Each row is a point on a tangle of strands that fork and nearly touch. The rows are in no order.
(in the rows, 128 means zero)
Points whose rows are less than 136 apart are linked; no others are. Some points are linked to none.
j_416: [153 148 126 118 149 103 112 144 141 107 116  66 111 118  99 146 161 120
 118 135 173 156  50 154 170 142 129 126 126 188]
j_987: [131 146  86 122 123 117 135 131 111 172 128 131 134 146 137 120 134 101
 114  55  75 127 128 118  83 135 114 210 148 121]
j_139: [ 98  94  62 162 130 129 146 121 115 144 126 140 135 118 107 101 130  97
  56 108 120 153 125  94  96 157 150  76  91 108]
j_102: [151  59 139 114 130  65  79 153  87 116 100 144 143  95 159 143 142 186
 145 154 149 147  94 119 155 188 112 107  97 115]
j_465: [170 127  69 128  96  44 128 153 109  90 122 124 133  61 138 111 140 131
 131 117 141 171  71 153 108 158 129  98 123 128]
j_997: [132 174 147 116  89 120 162 113  95 119 123  84 167  62 119  92 137 180
 121 194 175 148 145 139 145 119 140  68 171 134]
j_358: [105 157 127  97 117 142  98  85  75 150 140 122 143 145  91 154 132 103
 146  71 125 130 144 180 120 136  96 146 115  94]
j_692: [114 173 132 136  83 113 164 149 140 166 159 160 111 122 132 112 128 153
  87  99  60 101 159 133 134  65 117 130 179 158]
j_62: [106 104  75 111 113  73 125 134 119 136 125 148 178 103 115 167 154 139
  97 134 200 134 165 107 102 120 146  56  92  87]
j_363: [104 170 117 145 119 121 169 123 117 114 134 117  91 112 116 161 114 181
 127 200 102 103 142 147 140 120 100  80 186 134]
j_233: [107  64  77 106 133  82 102 114 133 193 115 104 154  82 102 109 139 118
 129  84 178 157 137  77  82 139 141  83 126 114]
j_136: [142 132 118 144 160 133  71 119  99 142 145 113  97 107 132 147 141 129
 129  94  93 137 100 163  97 161  94  91 111 100]
j_895: [103 118 102 113 123 120 146 131 144 138 140  74 146 168 140 121 153  88
  93  94 134  78 175 127 156  87 172 158 118 119]
j_541: [179 149 148 133 117 102  56 114  90 139 143 165 101  98 163 142 122 132
 119 108 132 152 117 146  94 129 102 179 102 107]
j_977: [134 120  89 109 171  93 157 149 115 127 120  40 132  92 121 113 151 103
 142 131 180 146  72 138 155 143 163 116 125 150]
j_140: [136  85 132 135 159 175 158 162 133 106  75 167  87 150 150 121 138 142
 165 123  64 104  88 140 186 147  71 147 102 151]
j_123: [117 135 140 188 163 128 183 161 174  80 161 159 141 157 100 128 139 127
 122 130 117  94  91 105 138  81 134 150 144 113]
j_144: [127 125 116 144 152 174 189 119 168 124 103 119  95 170 198 115 107 134
 146 125 112  77 162 116 102  82 136 128 139 154]
j_127: [144  86 123 126 155 145 128 145 149 155 175  89 128 114  69  89 114 121
 103 124 151 159 110  80 106 100 186 112 103 134]
j_252: [123 104 113 150 151 142 116 153 140 135 156 151 117 127 106 131 149 158
  89 142 116 178  86 110 147 104 130 181  82 164]
j_759: [ 96 177 134 109 106 138 166 118 101 169 146 148 128 129  70  78 115 118
 112 109 113 136 134  90  81 105 146 190 178 119]
j_726: [ 95 127 133 127 128 149 114 104 152 121 182  58 164 157 129 145 135  69
 131  89 140  94 144 137 150 109 147 141 139 130]
j_587: [124 138 127 131 122 109  85 134 101 162 145  89 143 120 123 120 114  92
 111 120 150 163  91 123 133 159 152 153  92 133]
j_626: [ 78  80 116 124 121  98 120 137 124 178 156  94 184 113 110  88 118 137
 127 132 159 156 149  70 122 138 159  57 139 102]
j_160: [124 161 142 140 117 147 152 100 120 110 115 150  93  98 177 139 133 185
 109 182 108 117 152 145 150 115 103 114 166 179]
j_514: [121 127  99 100 122 152 109  97  79 153 119  86 136 123 118 122 124 126
 139  82 135 176 132 176 129 150  99 201 137 127]
j_594: [191 131 122 109 139 153 100 122  94 174 107 108 156 171 131 143 122  87
 144  47 109 152 154 164 118 178 164 142 119 116]
j_953: [126 155  85 100 122  96 124  85 120 183  99 139 107 119 126 132 120  61
 106  88 142 174 138 151  80 171 200 165  94 126]
j_206: [124 121 132 164 162 140 166 159 165 120 173 157 153 142  71 130 153 153
  98 168 134 163 110 115 136  94 142 144 117 122]
j_134: [ 83  30  94 143 108 147  59  91 166 122  92 145 151 126  92 143 136  91
 118 121 155 164 131 138 123 219 133  78 112 148]
j_302: [122 121  98  90 120 148  97 111  98 195 130  81 137 101 184 142 143 155
 120 120 136 150 189 133  97 136 124  84 122 109]
j_94: [120 143 118 136 117 124 171 108 119  73 118 152 135 157  77 173 110  70
 101 140 180 109 153 128 115 111 153 129 126 103]
j_202: [133 118 131 158 147 130 124 151 141  76 114 134  81 149  83 177 120 101
 153 122 117 126  37 139 129 161 114  81 109 140]
j_401: [152 183  96 134 119 120  88 138 126 165 117 110 114 125 113 128 140 106
 129  62  94 126  58 116 113 144  93 193 149 113]
j_304: [ 84 131 203 109 138 188 133 111 143 106 126 134 133 144 127  78 112 159
 173 140 130  89 151 117 177  86  58 178 143 126]
j_687: [181  57 124 123 133 151  87 147 116 109 108 102  92 103 164 124  99 152
 167 141 159 137 148 117 115 113 104 167 118 108]
j_512: [134 170 102  96 106 121 123  95  95 184 135 107 105  50 159 105 146 163
 112 132 140 163 152 149 102 108 131 112 139 113]
j_897: [103 158  90 160 114 124 203 146 142  80 145  99 144 101 129 143 153 168
 121 210 139 115 141 143 147  97 119  73 165 111]
j_207: [ 89  92  93 140  88 163 159 115 167 134 108 129 149 186 184 135 112 110
 132 126  74 101 214 125 140 119 118 152 128 132]
j_823: [141 131 185 152 135 174 137 143 137  91 156 176 100 101 108 101 115 122
 146 118  92 127 105 131 116  91 108 102 133 147]
j_291: [ 99  65 131 137 155 144 153 148 165 152 139 159 132 103 123 105 118 160
 145 166 155 134 113  76 100 126 145  64  79 141]
j_886: [125  97 108 132 113 133 128 156 186 110 138 148 134 172 104 156 114  89
 121 105 139  82 147 112 131  81 118 190 136 115]
j_274: [122 225 138 172  78 131 178 127 159  91 167 141 191 169 135 112 117 173
 107 152 123  99 138 118 145  48 116 130 152 120]
j_421: [ 94  96 101 167 140 127 110 116 151 130 127 135 145 149 114 140 133  65
  67 133 137 124 121  72 119 158 178  96  68 121]
j_3: [133  91  45  98 110  67 135 152 129 114 103  81 141  83  98 125 149 104
 126 108 163 163  85 141 124 153 148  97 132 145]
j_737: [131 141 159 153 185 126 170 172 158  94 111 148 121 156 131 108 150 132
 138 105 103  63  54 107 172 100 113 158 137 154]
j_223: [149  98 110 164 101 117 109 172 192 123 145 124 136 156 112 155 135  70
  83 111 121 104 103  87 141 123 174 119  86 134]
j_64: [117  90  71 167 146 165 136 124 140 116 110 140 122 195 165 165 123 112
 118 114 114 109 116 102 129 143 113 180  81 117]
j_712: [ 92  66 106 142 156 128 148 140 166 106 143  93 130 128 117 152 123  94
 165 166 172 123 102  97 148 142 141 106 135 123]
j_995: [ 90 131 128 109  89 121 177 152 130 149 147 102 142 170 132  92 105 128
  98 125  99 112 186 108 148  86 164 146 142 108]
j_572: [118 135 136 155 137 148 174 136 142  99 141 129 116 151 176  59 130 158
 127 149 103 105 133  89 137  76 150 134 130 145]
j_710: [192 120 149 149  85 102  64 150 102 110 126 145 132 115 151 131 132 122
 123 136 141 140  90 106 159 125  98 206 103 121]
j_792: [158 139 111  91 115  87  98 166 128 144 101  96 107 142 121 139 149 138
 128  97 157 141 114 152 165 102 106 250 136 135]
j_300: [ 70  20 116 113 134 110  99 121 173 154 109 140 145 137  84 156 144 104
 115 138 159 149 157  96 106 180 154  86 121 146]
j_466: [136 189 167 128 161  73 139 135  86 147 153 147 134 116 170  95 159 103
 103 102 106  98 118 138 170 114 150 162 111 113]
j_253: [109 113 106 121  95  73 100 109 128 114 166 126  97 123 154 169 122 163
 106 182 140 164 170 149  84 157 132 127 180 136]
j_323: [108 154 113 163 179 129 144  90 101 132 145 133 137 121  50 106 114  94
  94 126 191 160 124 123  96 123 133  80  85 115]
j_842: [149 193 138 140 160  85 128 120  98 140 148 158 145 111  85 145 137 110
 109 120 172 141  86 140 124  90 140 181 101  93]
j_81: [ 76  70  76 115  74 127 149 120 185 133  98 122 170 128 147 149 146 126
 135 172 145  97 190  81 115 131 169  53 161 117]
j_644: [110 192 181 112  83 121 138 149 132 164 142 137 138 173 158  91 111 157
 100 121  66  92 179 127 135  88 161 123 142 142]
j_861: [156 179 104 114 112  69 133 136 126 177 163 121 116  59 159 114 155 137
 118 148 135 149 148 171 130  83 156 162 135  89]
j_225: [ 95 122  80 128  99 164 117  89 148 123 148 127  98 125 111 141 133 117
  81 101  72 141 181 150 102 133 100 131 175 119]
j_349: [ 63 208 178 154 116 157 168  90 156 105 112 159 150 211 177 123 113 153
 171 143  91  58 143 141 134 101 101 117 141 154]
j_985: [ 85  87  82 112  67 163 113  90 149 129 127 162  95 131  79 149 148 139
  66 144  98 156 184 169 108 148 124  93 143 146]
j_163: [155 117 126 133  89  86 100 139 111  85 138 172  77 143 101 138  93 137
 142 100 121 115 119 170  90 106  75 163 130 106]
j_184: [148 146 162 108 139 117  96 152 141 117  87 108 100 170 102 188 156 130
 119 125 139 159  76 143 169 134  96 173 135 207]
j_338: [140 120 220 100 167 157 101 137 125 110 118 170 136 118  93 111 122 154
 159 109 144  78 135 107 168  93  67 198 165 134]
j_791: [164 151 160  94 158 103 115 119  61 158  90 106 136  75 146  98 128 112
 150 100 153 151  99 142 123 194 174 109 121 138]
j_900: [130 206 167 119 108  92 139 114  93 162 136  99 157 138 175 150 111 141
 107 157 163  98 165 112 108 117 187  51 136 100]
j_4: [135  85 104 125 143 174 140 155 132 120  85 126 121 132 162 124 135 139
 173 119 115 116  90 145 146 143  97  90  66 146]
j_615: [134 164 109 114 145  93 134 119 111 105 120 135 132 153  57 174 138  81
 108 108 203 107 111 144 106 107 142 172 119  90]
j_153: [ 52  98 123  91 119 180 185 101 139 135 130  92 127 155 134 149 118 130
 123 153 120 137 182 146 152 156 155  95 139 169]
j_204: [114 136 132 144 148 180 173 106 120 110  94 150 112  94 201 112 134 166
 153 161 111 130 137 131 118 131 115  57 132 161]
j_734: [159 124 118 113 130 175 132 124 100 162 128  92 136 173 182 106 121 116
 138  59  83 129 196 165 120 128 154 147 155 126]
j_809: [ 54  41 133 114 127 136 117 129 140 164 123 123 169 143 106 120 114 116
 123 153 169 131 178  70 120 172 171  63 108  93]
j_532: [ 83 194 162 136  87 171 204 105 187 131 114 150 108 172 139 120 116 151
 166 185  93  74 119 156 143  89  95  84 127 174]
j_551: [115 102 145 149 184 168 141 130 145 105 143  91 125 153 117 120 120 117
 159 156 173 122  78  82 147 124 140 160 129 134]
j_634: [138  81 105 137 114 158 133 160 174 123 136 171 107 147 147 159 122 102
 146 102  85 111 117 152 129 118 105 100  60 139]
j_872: [138  75  88 130  94 171  52 128 166 120  74 126 138 160 101 167 146  93
 147 108 123 181 119 151 132 222 105  62 109 148]
j_836: [127 189 155 122 155 103 160 119  76 177 146 126 133 128 172 115 136 122
 107 121 133 103 138 135 120 117 176  98  94 112]
j_116: [123  78 113 131 155 143 134 163 161  85 107 102 106 162  94 174 122  71
 163 126 136  82  83 125 155 161 134  84 103 133]
j_239: [159 168 129 122 115  89 127 124 118 115 144 165 106 113 119 166 117 155
  99 162 168 137 161 152  90  71 142 152 147 120]
j_543: [176 133 122 109 177  65  99 123 121 136 133 104 121  52  98  85 153 169
 126 175 189 175  88 125 111 144 141 152 136  86]
j_522: [123  82  91  91 153 130 108 111 106 134 101 119 134 130 115 173 125 122
 122 102 167 154 146 151 109 162 141  93  96 132]
j_925: [140  89 102 130 121 173 133 127 170 121 129 156 102 136 144 177 114 106
 109 112 124 112 174 140  92  90 135 105  92 142]
j_440: [142  93 135 109 154 149 131 162 158 132 155 121  92 153  31 120 105 100
 107 121 138 130 126 104 117  92 159 144 106 109]
j_87: [130 165 109 146 124  81 139 119  95 120 161 150  94 111 124 149 116  95
 106 126  96 125 112 131  83 133 132 130 160  74]
j_939: [ 76 132  80 142 186  54 168 111 123 150 151 106 171  94  76 129 168 142
  98 172 170 164 132 113 108 155 136  73 167 107]
j_314: [156  75 160 136 132  98 101 129  98  99 101 176 156  90 216 138 135 155
 168 166 116 105 136 107 162 165 102 105 121 121]
j_898: [112 123 179 114 118 201 140 115 126 133 137  95 136 138 176  94 115 167
 147 133 117 124 173 140 169 101 110 152 129 139]
j_815: [132 176 130 171 154 131 186 103  90 125 135 128 134 124  84  93  99 122
  92 166 157 149 122  95  84 117 167  81 137  81]
j_605: [187  93 111 121 131 124  85 168 136 108  80 101  79 127 129 136 113 157
 144 137 151 141  83 110 113 137 107 136  83 123]
j_618: [182 148 139 100 143 143  77 148 124 185 108  99 151 179 114 132 126  91
 168  37 108 102 135 152 123 141 121 194 156 122]
j_221: [147 116 152 146 150 149 126 129 108  70 121 175  84 103 111 144 109 135
 150 129 130 131  83 150  91 128 105  80 114 131]
j_380: [150 166 174 135 173 144 111 108 106 136 145 128  95 101 157 106 139 153
 125 133 111  79 138 119 135  78 112  96 136  95]
j_944: [164 116 202 139 161 136  75 116 152  91 133 147 142  98 128 120 128 112
 141 116 107  86 111  99 174 112  96 189 189 169]
j_609: [100 137 102 135 122  96 144 105  78  86 126 123 152 138 112 182 107  95
 116 182 194 136 150 115 125 133 136 132 130  65]
j_978: [131 103 109 131 101 128  99 184 192 128 120 132 123 184 111 204 140  95
 113 109 109 124 105 109 158 124 114 170 102 140]
j_840: [127 138 169 115  88 182 130 120 125 148 125 107 139 168 161 137  86 166
 141 149 102 128 200 132 121 141 124 115 145 150]
j_426: [161 188 157 147 113  98  61 147 114 132 113 130 134 136 117 140 138 126
 122 123 160 150  60  77 140 123 104 227 121 115]
j_268: [184 158 138 101 130 136 100 190 168 147  79 108 136 183 114 158 130 115
 145  49 113 114 110 123 132 134  90 174 174 178]
j_533: [131 105 129 161 144 151 172 152 138 112 136 133 138 127 152  81 107 153
 138 178 148 115 131  71 107 103 151  75 103 102]
j_588: [119  98  92 128 106 175 134 105 119 111 141 100 138 120 126 126 128 135
 141 115 148 163 121 147 125 117  95 157 119 146]
j_388: [176 136 128 112 129  77  85 117 128 112 158 177  69 114 114 150 120 160
 110 128 136 141 117 164  72 116 120 151 126 126]
j_335: [ 67 167 133 127  92 160 207 112 164 100 126 128 144 180 129 102 105 135
 166 172 106  85 150 142 153 118 146  52 108 139]
j_695: [188  91  98 114 168  68 103 144 130  94 120 116  88  96 119 123 141 168
 131 165 175 125  86 116  97 143 122 134 113 106]
j_282: [111 156 166 156 181 145 137 104 100 124 148 156 130 150 143 176 128 110
 113  85 123 125 110 137 109 118 135 107  97 155]
j_677: [128  77 114 113  73 155  96 139 136  99 129  98 132 140 106 152 112 139
 153 120 153 185  99 172 139 166  89 156  92 151]
j_373: [138 126  84 147 152  78 147 135 124 109 136 159 143 101 117 146 135 172
  90 176 179 158 129 111  67 121 144  79 120  82]
j_28: [ 75  92 114  95  84 190 151 115 172 155 127 128  90 135 102 143 120 150
 127 154  98 154 175 156 118 144 115  71 131 157]
j_585: [157 107 193 163 178 142  79 133 156  87 145 160 112 111 148 166 124 118
 155 157 114 111  98 108 152 129 108 157 130 160]
j_119: [135 138 139 114 163 130 135 176 143 133 114 120 111 164 124 138 139 123
 131  43 100  81  83 121 155 106 109 160 135 159]
j_106: [152 126 172 157 141 175 109 128 121  96  74 169 120 141 131  86 130 121
 156  89  58 101  69 115 160 154  68 155 116 153]
j_943: [131 182  87  89 127  63 130 107 132 167 105 142  76 109 116 120 125 100
 148  89 130 167 102 178 111 172 173 211 107 111]
j_258: [133 165 153 138 182 149  85  90  99 135 161 117  91  86 142 122 153 131
 135  97 110 106  93 135 122 120  90 144 139  97]
j_752: [105 169  90 130 111 112 144  89 105 152 118 142 134 127 126 115 118  41
  83  99 144 125 158 120  84 152 183 125 115  93]
j_15: [112 115 135 133 112 173 112 160 186 121 152  80 134 151 133 126 149 112
 160  83  94 129  81 153 187 128 108 107  99 172]
j_550: [161 192 161 130 166  76 121 107 106 172 126 162 127 101 154  83 158 101
 101 128 110 124  80  87 167 153 188 193 109 116]
j_69: [190 130 193 129  96 118 138 152 120  68 146 192 121  71  99  90 118 109
 136 135 115 132 126 149 149 103 118 119 147 129]
j_521: [178 155 156 112 157 129 103 104  71 141  83 106 135 119 181  95 153 105
 127  81  98 116  97 138 188 161 118 183 119 144]
j_996: [142 119 163 116 120 137  81 165 156 143 137 125 127 122 118 161 168 132
 140  91  64 151  94 171 189 146  99 120 117 182]
j_320: [124 142  85 116  81 101 135 139 133 125 126  66 103  98  80 169 102 202
 117 206 136  99 153 139 121 143 129  95 177 155]
j_709: [134 183 144 159 145 106 142 109  63 105 127 158 104 110 129 105 115 126
 111 165 124 114 115  99  85 124 136 105 146  63]
j_981: [ 92 107  87 140  99 107 152 121 156 120 112 131 199 131 150 134 144 112
  99 142 178 102 171  79 130 113 175  39 102  86]
j_284: [146 130 133 113 182 120 127  82  91 129 115  90 135  47 126  55 164 146
 122 159 176 154 110 113 144 137 134 123 126 105]
j_42: [114 164 127 151  96 116 151 119 112 154 121 105 198  98 134 117 124 203
 100 194 180 160 145  88 110 115 140  56 141 132]
j_856: [154 132 180 138 173 153 108 128 133  94  98 151 109 131 118 163 138 149
 136 133 141 123  69 134 172 131 117 139  95 193]
j_97: [126  78 143 115 116  89 115 145 129 118 138 143 114 114 177 172 101 156
 144 175 105 130 194 154 124 148 125 103 181 162]
j_173: [116 111 136 129 118 176 138 121 101  97 133  70 155 123 169  76 120 131
 158  92 115 136 115 131 162 130 125 129 116 139]
j_448: [144  93 133 124 179 179 153 122 110  94  93 146  98  88 164  74 154 155
 166 132 111 106 104 135 151 142 111  66  93 149]
j_350: [132 108 102 109 141 136 160 137  95 153 113 105 136 163 148  94 136 107
 129  61  50 119 167 151 125 161 113 194 178 135]
j_95: [138 148 109  93 108 110  83 129 105 162 103  66 133 138 130 147 131 109
 139  94 162 162 104 143 153 151 122 212  95 123]
j_573: [139 122 107 136 161 141 122 104 125 123 131 146  96 140 133 201 137 115
 134  87  85 120 139 190  86 147  92 109 152 130]
j_497: [188 156 118 164 104 104 134 160 135  70 172 129 160  73 142  98 149 127
 113 139 123 134 104 151 165  64 127 152 131 129]
j_226: [134  88  82  97  68 138  77 126 148 116  76  86 126 150 110 151 133 145
 161 108 147 205  94 168 135 213  74  97  82 146]
j_23: [137 216 176 145  91 135 124  95  85 146 118 149 116 123  95 141  91 193
  97 163 123 113 134 116 120 116 106 149 164 141]
j_77: [ 83  49 103  94 105 146 150 110 190 136 117 124 159 152 179 147 155  93
 181 200 153  77 175 103 105 151 145  80 126 132]
j_415: [103 148  92 124 103  90 174 121 126  93 155 120 166  65 113 140 159 173
 131 171 171 168 143 162 124 110 116  54 171 123]
j_264: [125  82 112 156 154 135 151 131 138 144 144 146 150  95  93  61 118 140
 117 129 174 185 106  81  98 117 162  63 104 163]
j_682: [138 133 185  91 140 141 105 114  80 142 124 136 139 106 122  93 150 149
 110 107 106 141 121 140 182 133 109 190 113 138]
j_159: [114 182 112  77 100 117 159 112 110 196 116 149 104 130 126 106 118 116
 120  70 115 129 167 139  84 120 144 198 150 117]
j_471: [124  82 149 116 117 121 137 140 169 128 132 131 130 147 160 174  86  96
 174 156 104 116 217 183 156 120 123 106 159 150]
j_188: [115 124 139 112 123 147 145 143 166 127 144 138 122 156  38 128 107 103
 115 106 165  81 163  78 104  63 145 170 148  96]
j_167: [138  93 164 129 130 132 142 148 127 140 103 165 147 145 232 131 114 139
 195 182 107 103 172 140 157 144 102  99 106 126]
j_46: [109  47 117 116 127 127 154 153 192 140 148 134 142 126 173 162 125  88
 189 161 107 107 166 139 142 136 129  79 129 139]
j_636: [133 121 192 149 142 143  84 103  87 110 143 132 124 116 188 123 107 135
 141 177 120 121 153  97 129 145 115 154 167 112]
j_559: [203 130 105 120  99  55 124 163 138  88 138 126 127  40 125  91 169 131
 118 136 139 150  97 166 159 116 139 140 128 125]
j_591: [158 143 182 109 173 129 107  97  76 107 132 140 119  65  97  58 136 134
 114 144 139 117 113 105 168 145 129 104 116  95]
j_744: [148  82 119 133 130 184 144 134 165 146 111 155 156 186 225 125 103 117
 188 169 103 116 192 150 113 144 114 109  89 121]
j_470: [115  62  99 155 142 128  99 136 124 125 146 143  91 118 107 110 139 190
  96 166 142 191  70 103 108 146 116 139  76 149]
j_920: [114 127 148 137 183 149 154 103  96 125 123  91 113 169 124  93 109 111
 113 132 140 132 132  87 111 127 163 149 153 126]
j_115: [144  84 133 165 104  81 137 203 133  78 170 149 158  92 109 106 145 138
 134 180  98 138  95 132 181 127 117 113 111  85]
j_143: [177 114 116 130 125 128 104 141 142  94 125 184  98 146 122 169 108 126
 153  68  81 123 146 200  96 111  70 141 149 126]
j_576: [ 83 149 154 126 154 155 145 105  91 150 152 108 117 143 119  51 128 129
 117  99  82 129 112 103 122 133 150 164 166 129]
j_534: [117 139  95 137 154  71 119 111 115 125 164 143 111 102 118 176 139 104
 102 153 147 141 122 122  74 143 147  77 136 102]
j_885: [126 187 140 145  70 149 102 116  99 157 124  92 112 139 136 160  79 167
 104 164  96 119 151 118 105 147 128 118 166 152]
j_321: [ 82 124 146 141 110 167 107 136 188 121 141 121 167 225 143 113 140  99
 148  58  69 126  99 133 173 147 148 131  91 168]
j_93: [125 161 150 159  96 131 155 145 154 101 181 138 174 115 134 107 144 139
 116 120 134 122 136 142 176  39 116 166 142 127]
j_761: [115 147 120 129  62 117 129 121 144 133 160 157 107 123 106 156 109 121
  99 102  73 128 181 160  87  90 101 150 185 126]
j_699: [105 133 177 139 145 176 120 136 127 106 120 195 176 181 147  74 123 150
 169  55  68  90 100 103 131 155  86 157 119 147]
j_670: [113 151  75 113  89  62 137 101 127 111 131 105 107 113  92 179 128 168
  90 209 164 144 170 137  89 154 143 107 198 121]
j_423: [ 49 135 116 118  89 169 180 110 183 138 116 119 168 151 110 107 128 142
 139 180 149 106 156 127 134 136 154  24  89 115]
j_523: [138  94 160 137 104  80 159 194 124  93 151 154 122 109 105  93 109 120
 138 136  89 117 125 153 178 105 118 155 141 134]
j_628: [187 130 142 102 114  68 118 166 110 149 123 129 107 100 128 105 122 119
 133 124 130 118 145 129 127  79 135 230 155 123]
j_596: [ 91 177 183 149 136 153 139 104 145 117 155 181 150 164 175 141 122 134
 136  98 105  99 126 120 119  85 114 125 142 148]
j_972: [160 205 179 128 123 113 158 112  96 137 124 156 114 119 128 141 118 136
 112 159 149 122 143 109 115  89 148 168 161 140]
j_669: [108  89  84  86 102 110 102  83 125 179 111 107 128  95 113 138 146 153
 129 121 152 161 181 108  63 144 137  71 163 113]
j_101: [166 216 130 146 150  97 128 104 122 159 150 147 137  72 126 119 142 125
 118 149 172 155 118 156 112  90 163 143  93  56]
j_679: [105 106 145 118 142 127 163 149  79 116 122 147 108 150 136 153 111 129
 134 130 102 128 165 156 150 142 107 161 128 123]
j_484: [123 159 108 119  74 130 137 125 111 158 104  78 154 116 150 130 108 175
 119 170 176  97 163  88 109 115 148  46 127 107]
j_277: [189 204 142 136 133 128  50 122 121 153  85 134 117 129 153 137 148 127
 133  85 118 140  64  85 118 151  69 214 168 146]
j_568: [ 94 114 154 127 131 179 142 140 184 114 119 174 159 228 128  90 114 112
 184  77  59  97  93 116 127 154 120 150  96 156]
j_265: [199 120 109 126 142  60 113 164 120 121 130 118  68  96 119 107 133 116
 128 148 131 130  98 114 100 126 150 183 159 105]
j_785: [ 71 143 110  99  81 185 165  93 106 134  97  62 109 142  92 129  83 152
 114 173 139 127 167 132 120 162 148  88 169 165]
j_584: [ 89 144 127 152 164 162 127  80 116 133 142 130 122 139  84 156 126  86
 101  87 153 123 112 143 101 124 128  57  92 117]
j_260: [126  90  74 154 122 199 131 101 151 110  95 147 153 189 192 148 121  98
 173 126 106 109 171 147 131 146 102 142 103 107]
j_863: [156 138 145 129 167 148 140 136 140 144 126 110  79 134 182 116 124 147
 130 120  84  87 172 132 116  76 105 137 172 121]
j_706: [110 195 150 113 174  94 138 116 116 178 120 153 109 103 111  99 126  99
 149 102 131 138  89 133 129 155 193 202 128 113]
j_965: [129  84 129 137 117  64 101 187 110 105 132 143 139 108 110 144 135 135
 136 150 129 133  77 111 149 166 123  94  93  94]
j_169: [101 142 150 113 136 126 111  98 114 144 172  82 168 146  92 142 110  89
 104 120 183 141 139 121 136 123 173 150 119 111]
j_905: [158 122 168 144 125 168  76 144 140 127 122 136 166 174 137 164 127 124
 173  76  67 161 102 171 183 172  91 163 161 184]
j_165: [129 124 199  89 148 169 100  93  72 146 129 118 141  88 129  47 139 158
 113 140 119 160 161 121 174 160 132 117 126 121]

A fork is a point with three links. Follow the links from the first point to the second and name the forks in between, in order.
j_823, j_677 | j_987 > j_388 > j_898 > j_588
j_872, j_350 | j_588 > j_898 > j_388 > j_987
j_842, j_184 | j_588 > j_898
j_985, j_163 | j_95 > j_514 > j_588 > j_898 > j_388
j_338, j_669 | j_898 > j_588
j_97, j_466 | j_363

Follow the links from the first point to the second, and from the first to the third. Name the last point that the two ways share.
j_953, j_97, j_4 | j_363
j_895, j_302, j_687 | j_95
j_840, j_206, j_258 | j_388
j_484, j_106, j_349 | j_363
j_669, j_338, j_521 | j_588
j_588, j_252, j_551 | j_987
j_226, j_559, j_159 | j_898
j_465, j_863, j_842 | j_898
